Points, in no order, along strands that fork and pass close to each other.
Points whose rows are less than 26.4 apart are linked; no others are. Some points are linked to none.
q_31: -16, 27, 24, -11, -5, -21, -22, -10, -3, -18, 28, -38
q_781: 7, -14, -3, -2, -4, 26, -26, -1, 16, 31, 2, 19
q_951: 25, -17, -18, 3, -8, -25, -31, 6, -31, 27, 3, -10
q_598: -7, 5, 8, -5, 7, 32, 26, 12, 8, 14, -23, 4
q_954: -4, -2, -8, 2, -1, 14, 37, 5, -7, -6, -25, 9
q_253: 6, -14, -11, 9, 8, -18, 41, 1, -1, -45, 2, 14
q_284: -3, 0, 3, -6, 15, 36, 26, 14, 9, 25, -28, 7
q_255: -12, 18, 12, 3, 6, -38, 3, -14, -4, -43, 20, -18
q_851: 2, -4, 7, -5, -2, 3, -44, -5, 12, 24, 23, -2
q_712: 4, -4, -1, -5, 15, 40, 11, 12, 19, 34, -24, 14
q_139: 12, -13, -3, -2, -5, -2, -35, 3, -11, 27, 13, 2
q_288: 7, -4, -3, -2, -2, 1, -56, -10, 16, 31, 21, 1
q_401: 2, 0, -3, -2, -6, -18, -19, -2, -23, 4, 12, -13
q_570: -6, 23, 14, -8, -4, -24, -20, -9, -10, -14, 25, -33
q_594: -16, 15, 18, 5, 6, -33, 13, -12, 3, -51, 22, -9
q_962: 3, -12, -16, 10, -1, -18, 30, 0, -10, -33, -3, 12
q_273: -8, 0, 8, -4, -10, 3, -5, 3, -13, 1, 8, 0
q_886: 22, -7, -22, 6, -10, -42, -17, -2, -34, 4, -1, -20
q_558: 15, -9, -8, 0, -2, -4, -55, -7, 6, 33, 17, 2
q_715: 11, 19, -3, -4, -3, -37, -21, -9, -19, -13, 15, -33
q_857: -6, 2, -7, 3, 3, 9, 42, 3, 0, -16, -25, 9
q_597: -3, -1, -2, -1, 0, 42, -20, -6, 44, 34, -14, 21
q_913: -23, 19, 20, 0, 5, 20, 41, 2, 15, -21, -20, -4
q_386: -22, 15, 28, -11, -8, -1, -18, -2, 3, -6, 27, -19
q_280: 12, 2, -7, -2, -5, -25, -25, 0, -27, 10, 11, -18
q_112: -7, 4, 11, -4, 11, 46, -3, 4, 43, 30, -14, 12
q_931: 20, -11, -6, -2, -2, -8, -46, 2, -8, 32, 16, -3
q_320: -4, 21, 7, -4, -2, -33, -16, -11, -15, -20, 19, -30
q_319: 10, -14, -1, -1, -6, 7, -27, 4, -8, 25, 9, 8
q_404: -22, 14, 17, 4, -2, -5, 32, -8, 8, -45, 4, 2
q_380: -14, 11, 4, 3, 6, 8, 46, 0, 7, -28, -20, 5
q_789: 11, -15, -13, 8, 17, -7, 56, 5, 7, -43, -8, 14
q_28: 8, -16, -13, 0, -12, 4, 3, 10, -21, 13, -9, 11
q_289: 1, -9, -11, 0, -5, 10, 27, 7, -13, 0, -20, 11
q_914: 0, -4, -16, 8, 10, 1, 52, 2, 3, -26, -23, 12
q_235: 12, 13, -6, -3, -4, -34, -24, -8, -24, -3, 13, -28
q_806: 9, -14, -9, 2, -7, -9, -17, 7, -27, 20, 4, 2
q_600: -6, 5, 17, -6, 8, 43, 2, 7, 36, 23, -10, 7
q_748: -6, -2, 9, -5, -5, 15, -42, -7, 26, 22, 21, 5
q_827: 9, -15, -18, 2, -10, 8, 20, 11, -19, 9, -21, 13
q_868: 13, -18, -17, 5, -10, -22, -17, 5, -33, 17, 0, -4
q_396: 6, -14, -8, -1, -10, 1, -7, 8, -22, 14, -2, 8
q_877: 6, -5, -3, -1, 13, 43, -3, 6, 29, 38, -22, 18
q_155: -18, 13, 18, 5, 5, 0, 43, -4, 16, -50, -3, 5
q_610: -2, 1, -6, 8, -1, -35, 6, -7, -16, -29, 9, -6
q_252: -17, 15, 11, 4, 10, 7, 51, -1, 17, -39, -16, 4
q_567: -17, 10, 18, 6, 3, -19, 24, -10, 6, -52, 13, 0
q_636: 14, -13, -21, 6, -11, -31, -11, 3, -33, 6, 0, -10
q_168: 12, -16, -5, -1, -5, 18, -27, 4, 4, 31, 3, 18
q_180: -6, 20, 5, 0, 2, -36, -7, -12, -13, -28, 17, -24
q_354: 6, -11, -17, 9, 13, -3, 57, 5, 8, -35, -18, 16
q_707: -3, -3, 4, -4, -8, -7, -13, 2, -19, 6, 11, -4
q_945: -10, 8, 18, -9, 7, 38, 15, 10, 21, 14, -13, 3
q_640: 3, -6, -4, 0, -3, 36, -23, -2, 30, 32, -7, 21
q_501: -9, 5, 6, 0, 10, 46, -8, -1, 52, 35, -19, 13

A fork is a point with three links, a tip a point with one. Leave the first point through the second and follow the links. Name the first fork or tip that comes.
q_280; q_401: q_273
q_273; q_707: q_320
q_155; q_252: q_857
q_319; q_139: q_748

A fork is a point with three links. Follow the links from the first point to the second and name the forks in between, in order.
q_636; q_396: q_868
q_404; q_570: q_320
q_354; q_380: q_857

Name the points in between on the shortest way along the links from the first point to the second, in order.
q_781; q_851: q_168 q_319 q_139 q_931 q_558 q_288
q_273; q_180: q_707 q_401 q_280 q_235 q_715 q_320
q_28; q_954: q_827 q_289
q_289; q_914: q_954 q_857
